Points, in no order, along strands that fork, close into loops and pass close to each other.
(in the rows, 128 means zero)
Two points are linked if the straight distance between their rows is under 105. Some points are linked to none.
zib: [119 114 127  96  46 118 151 127  95 132 108 152 114 115 121 152 157 132
 145 165 188 135 167 140 148]
gub: [160 156 113 151 143  94 104 133 146  56 166 134 153  78 144 126 107 159
 174 155 168 109 228 139 104]
Rute: [143  95 158 160 169 134 148  92 103 170 120 120 173 160 147 114 119  71
 119  96  67 132  68 122 132]
sibo: [152 144 133 129 141 102 140  95  83  76 151 133 137 155 121 149 136 126
 123 119 157 108 181 144 146]
bupab: [ 96 121 116 141 129 126 126 151 155 110 121  89 115 114 151 120 107 158
 105 126 170 184 106 115  77]
sek: [110  67 165 105 189 132 151  94 136 187 126  95 185 147 174 150 139 135
 120  85  83 128  93 145 175]
paz: [123 132 148 113 128 180 151 133 109 157 133  97  50 140 113  90 145  95
  97 104 131 142  63 115 146]
kap: [109 114 118 160  82 125 135 144  93 127 107 126 120 150 127  98 105  93
  97 124 170 182 113 118  74]
mebas: [ 79  67 168  94 169 177 138 125 139 192 129 106 164 144 170 129 124 126
 102  76  83 133  81 150 156]
nuzik: [121 161 105 156 127 179 113 182 142 128 130 145 109 107 125  75 100 118
 110 113  65 112  64 118 101]
zutan: [121  92 126 132 144 128 131 120 169 199 104 153 204 143 119 160 128 120
 136 137  29  89  90 137 139]
vumu: [134 141 144 117 140 150 128 107 117 150 126 164 148 156 114 132 147 125
 125 126  55  84  80 144 160]
Gono: [130 139 127 136 155  92 112 137 161  74 153 103 159  96 150 153 109 187
 151 146 186 140 206 140  95]
zego: [140 151 169  96 180 172 149 101 113 129 152 106  83 135 125 119 159 127
 103 101 109  98  83 141 182]
gosol: [ 95 128 139 134  73 127 129 184  95  42 126 160 112 168 167  94 142 117
 108 118 129  92 169 154  96]
Lamek: [ 82 115 192 107 163 187 117 137  92 131 151 123 106 162 147  73 110  74
  78  72 109 142  80 157 123]
bofar: [119 161  98 156 122 138 111 173 142  91 133 138  96 106 140  86 108 143
 113 131  92 125  94 117 100]
monu: [121 127 135 110 151 126 137 107 124 135 138 113 133 146 135 150 146 155
 119 125 133 147 105 134 139]
Mafo: [127 153 147 117 156 200 133 152 140 157 138 158 131 123 121 116 134 125
 118 114  51  72  70 142 156]
merun: [153 130  96 146  36 104 148 125  99 118 123 127 115  77 111  91 113  55
 150 126 197 140 190 101 104]
lis: [ 91  66 123  99 176 117 123 114 174 170 124 101 196 154 166 168 128 157
 109  93  92 141 124 155 153]
mal: [159 121 132 123 205 102 113  96 182 173 138  76 162 118 136 189 139 164
 166 138 139 152 147 113 131]
taso: [118  85 102 115 175 122 115 135 228 186 116  70 154 120 147 164 121 150
 127 112 122 169 113 130 125]
tufev: [115 142 111 148 149 134 118 157 154 103 139 100 112 111 139 105 106 153
 105 121 121 150  95 115  93]
kib: [158 148 117 137 131  96 123 124 117  51 169 159 175 110 130 136 123 150
 166 147 153  86 221 157 128]
kula: [113 122 119 107  64 106 129 142 117 119 115 200 173 113 120 149 134 160
 147 178 137  97 179 165 136]
laveg: [165 140  99 143  73 100 145  94  77 125 137 126 105  99  82 111 120  60
 155 113 184 107 200  77 135]
disa: [ 51  63 157  85 146 176 126 128 140 173 131 109 146 157 168 124 124 141
  92  89 122 163  76 144 135]
lisi: [ 81 108 160 112 105 134 147 150 104  56 131 108 103 169 165 119 155 142
 101 123 182 139 151 155 107]
vip: [131 138 177 111 192 207 148 130 121 149 148 119 111 121 141 111 130 116
  95  97  88  91  74 146 162]
pafaz: [ 79 124 120  99  70 119 122 166 137 115 104 193 149 130 141 150 145 182
 133 166 124 105 150 161 133]
furo: [191 174 118 173 197 114  96 117 157  87 151  92 102  93 114 129 116 145
 166 144 104 128 135  92 120]
Tefa: [145 160 101 120  89 129 133 143 109 127 121 137  18 114 110 108 156 109
 130 133 111  99 108  88 167]
gunon: [131 130 170  94 158 107 152  67  77 107 140 114  92 188 123 139 167 112
  98  95 159 113 140 141 180]
gizok: [ 51 128 130  86  88 151 116 165 148 118 117 173 134 147 149 135 145 185
 116 135 106 110 112 162 137]
pime: [142 107  89 157 182 109  98 152 225 163 123 115 184 130 129 139  99 139
 131 116  75 129 121 132 103]
Bukam: [158 102 139 145 159 114 140  81  95 161 121 130 177 158 128 147 126 100
 124 121  99 138  99 125 132]
vetef: [162 150  94 140  76 110 121 132  85 117 108 195  78 131  87 118 138  92
 138 145  81  65 144 100 166]
Fop: [160 130 106 143  98 110 109 148 170 198  76 140 143  84 100 142 107 139
 165 169 139 164 112  96 102]
kopun: [150 136 147 105 127 101 154  74  66 105 141 126 114 164 101 159 158 114
 125 111 178  98 188 133 174]
leku: [174 132 125 129 172 100 100  95 163 178 133 116 174 109 107 180 129 162
 184 157 147 138 170 116 130]
meb: [144 141 127 126 190 115 118 118 171 135 145  86 132 115 133 155 134 167
 145 131 127 140 116 115 126]
nikep: [135 126 103 143  47 110 144 158  89 106 108 153  82 114 128 104 122  84
 124 135 170 125 169 107 111]
vul: [ 92 142 140  98 158 114 126 138 159  67 159 106 116 123 158 153 147 210
 123 139 148 119 152 151 137]
labit: [165 146  95 162  73 105 123 129 122 110 133 129 150  63 122  95  88  92
 167 143 184 155 186 116  91]
rogam: [178 148  96 179 126 111 115 109  84  84 129 183 158 144  83 118 106  95
 138 129  92  90 159 122 132]
vob: [145 133 121 101  53 118 133 109 100 168 103 133 103  82 101 156 147 117
 168 172 193 160 164 114 150]
Ruk: [135 120 119 108  38 105 143 125 102 110 133 186 170  91 109 128 139 117
 165 170 151  86 204 165 143]
lik: [121 151 112 109  90 134 129 157 130 128 119 125  40  97 136 121 151 146
 136 154 137 143  99 107 148]
Fozil: [122  98 127 124  57 129 140 109  76 185  85 159 130 147  83 140 132  99
 115 165 132 144 102 129 119]
kup: [157 128 114 142  89 101 156  75  72 104 157 121 161 131  83 117 122  70
 144 106 188 116 202 126 128]
pap: [136 109 131 115 182 118 132 110 171 174 129 142 188 142 129 170 145 149
 142 127  61  92 107 141 161]
zef: [160 157 140 137 149 176 156 126 123 150 138  78  48 115 104 104 144  91
 120 111 118 126  63  93 148]
Gif: [161 138 105 147  83 121 124 134 118 181  87 132 105 101  97 136 124 113
 151 163 146 166  98  94 116]
rorod: [134 124 130 148 199 155 138 135 170 149 148  92 152 115 146 121 109 126
 115  97  83 124  77 116 118]
Dad: [174 160 122 123 144 107  96 110 145 151 135 126 131  86 116 159 135 166
 190 172 160 137 184 114 139]
tona: [ 97 133 140 158 104 126 121 155  88  50 132 159 148 182 151  94 110 101
  97 105 118 113 156 156  80]
gugup: [ 99  99 132 108  51 129 148 126  89 149  94 148 121 145 115 141 143 125
 122 159 185 159 130 137 128]
Ber: [104 101 182  97 162 122 145  79  76 121 140 116 117 193 147 116 150  99
  89  95 146 150 114 152 157]
Fizuv: [ 40 109 113  93 105 159 108 181 190 129 110 138 135 134 154 124 121 183
 104 117 125 138 105 153 115]
nuta: [121 117 104 109  94 112 101 169 216 188  68 137 128  93 117 148 108 176
 150 158 149 170 124 112 119]
Rezo: [120 100 130 153 102 146 129 126 113 191  95 151 164 152 113 115 116  83
 112 131  65 140  55 120  96]
fek: [168 149 104 136 102  97 134 111  93  62 160 165 136 110 109 127 134 105
 166 131 150  66 229 131 156]
biti: [106 132 124 111 146  98 114 147 176  92 135 111 133 111 152 161 131 206
 142 146 170 141 171 142 118]
gatez: [177 168 115 159 174 102  84 125 160 107 145 102 114  84 127 138 110 166
 175 161 143 138 175  99 111]
romom: [149 111 117 163 134 113 131 102  89 144 122 132 175 150 118 131 103  95
 113 123 133 159 115 123  97]
kave: [183 172 133 161 177 168 155 117 142 133 139  91  73 108 100 113 140  89
 150 121  91 103  70  90 153]
tuziz: [120 128 110 146 135 104 107 152 176 117 114  83 135  89 144 134  88 160
 131 135 188 192 146 105  71]
Kenaz: [135 113 133 134  83 145 143 112  94 196  92 149 118 154  87 126 142  82
 118 152  87 133  61 116 129]
daf: [111 130 115 139 199 146 113 154 193 109 162  80 145 106 146 114  93 160
  92  98  94 129 102 126  98]
zagat: [ 84 103 165 113  73 132 142 168  85  58 119 141  96 188 157 101 165 106
 102 110 163 106 174 154 110]
Nupoz: [163 150 111 127  78 116 118 124 122 165  99 121 102  68 113 136 121 118
 171 171 187 175 155  91 125]
fut: [152 147 103 160 118 102 112 144 145 107 126 113 148  76 135 118  84 135
 151 143 184 172 174 115  76]
Mav: [111 109 103 109 141 117 106 150 221 172 102  98 135 112 131 160 125 177
 135 134 151 169 117 123 121]
paf: [105  88 139 129 119 137 127 115 125 200  99 155 187 154 121 144 124 109
 120 132  50 117  72 134 119]
denus: [ 91 140 129  97  99 139 137 153 137 102 128 120  67 117 150 129 154 174
 123 145 153 144 113 132 141]
fufel: [135 137 122 163 157 171 134 146 146 154 127 124 146 122 127  95 106  96
 117 107  62 119  54 110 104]
pive: [148 133 147 148 164  97 143  79  76  68 148 102 117 174 119 118 121  91
  94  89 169 124 167 125 126]
roz: [127 141 110 156  94 115 133 147 100  96 121 135 101 137 130 105 118 108
 114 129 149 141 139 119 104]
vere: [ 99 137 138 155 141 133 117 133 102  79 141 140 147 172 149  92 101 107
  89  94 102 132 114 146  88]
Sakap: [ 63 114 152  96 100 151 144 159 134  71 131 105  76 142 168 115 155 168
 104 133 175 147 119 147 123]
Vuno: [ 94 112 178 101 148 199 140 136  98 159 142 110  80 151 129  84 132  89
  81  93 125 146  64 139 139]
Loled: [155 167 123 108 134 113 107 124 142 138 130 109  71  88 130 157 158 170
 174 173 154 144 147 104 153]
Nuteg: [192 169 123 168 191 134 127 103 136  94 143  97  97 117 103 120 132 111
 150 119  90 109 102  97 142]
Bef: [ 76 140 129  82 145 133 118 150 164  98 146 149 137 138 149 147 152 209
 119 131 110  99 132 163 152]
ful: [105 134 170 134 178 165 116 125 102  96 158 120 128 158 153  76  97  93
  75  70  92 126  89 149 113]
Kis: [144 144 133 109 165 119 123 111 139 133 138 163 158 145 117 160 157 167
 141 141  78  83 113 146 167]
dadov: [153 153 103 115  71 111 132 130  93 139 111 170  53 122  98 137 159 107
 144 156 117  91 140  97 177]
gulot: [153 117 111 141 177 107 110 133 216 185 122 131 172 126 117 165 131 152
 161 141  80 112 123 124 130]
sed: [145 109 137 168 151 108 140  90  67 103 141 109 152 175 129 111  98  70
  92  94 160 163 141 127  95]
ropo: [ 76  99 149 110 138 140 128 122 117 129 131 121 142 167 156 126 127 141
  95 110 133 160  99 146 113]
Kuvi: [158 140  99 135  70 100 133 109  84  98 142 192 145 107  83 124 128  97
 157 150 124  64 206 137 157]

A fork is a point with three links, a tip a point with one. Leave the first point through the second and follow the links. Name the first fork or tip that comes.
zagat / gosol | Dad
biti / Gono | gizok
kave / zef | vetef
zutan / paf | taso

A tip is a point with one link. Name the tips that can be reached along the links from each point below, in the order of the rows.
sed | Rute, Ber
gizok | Fizuv
Gif | zego, taso, pime
tona | lis, vetef, Loled
nuzik | kap, kup

How many points has the smallest loop of links through each point below? Write none if it is on no loop.
fek | 12
bofar | 6
Kis | none
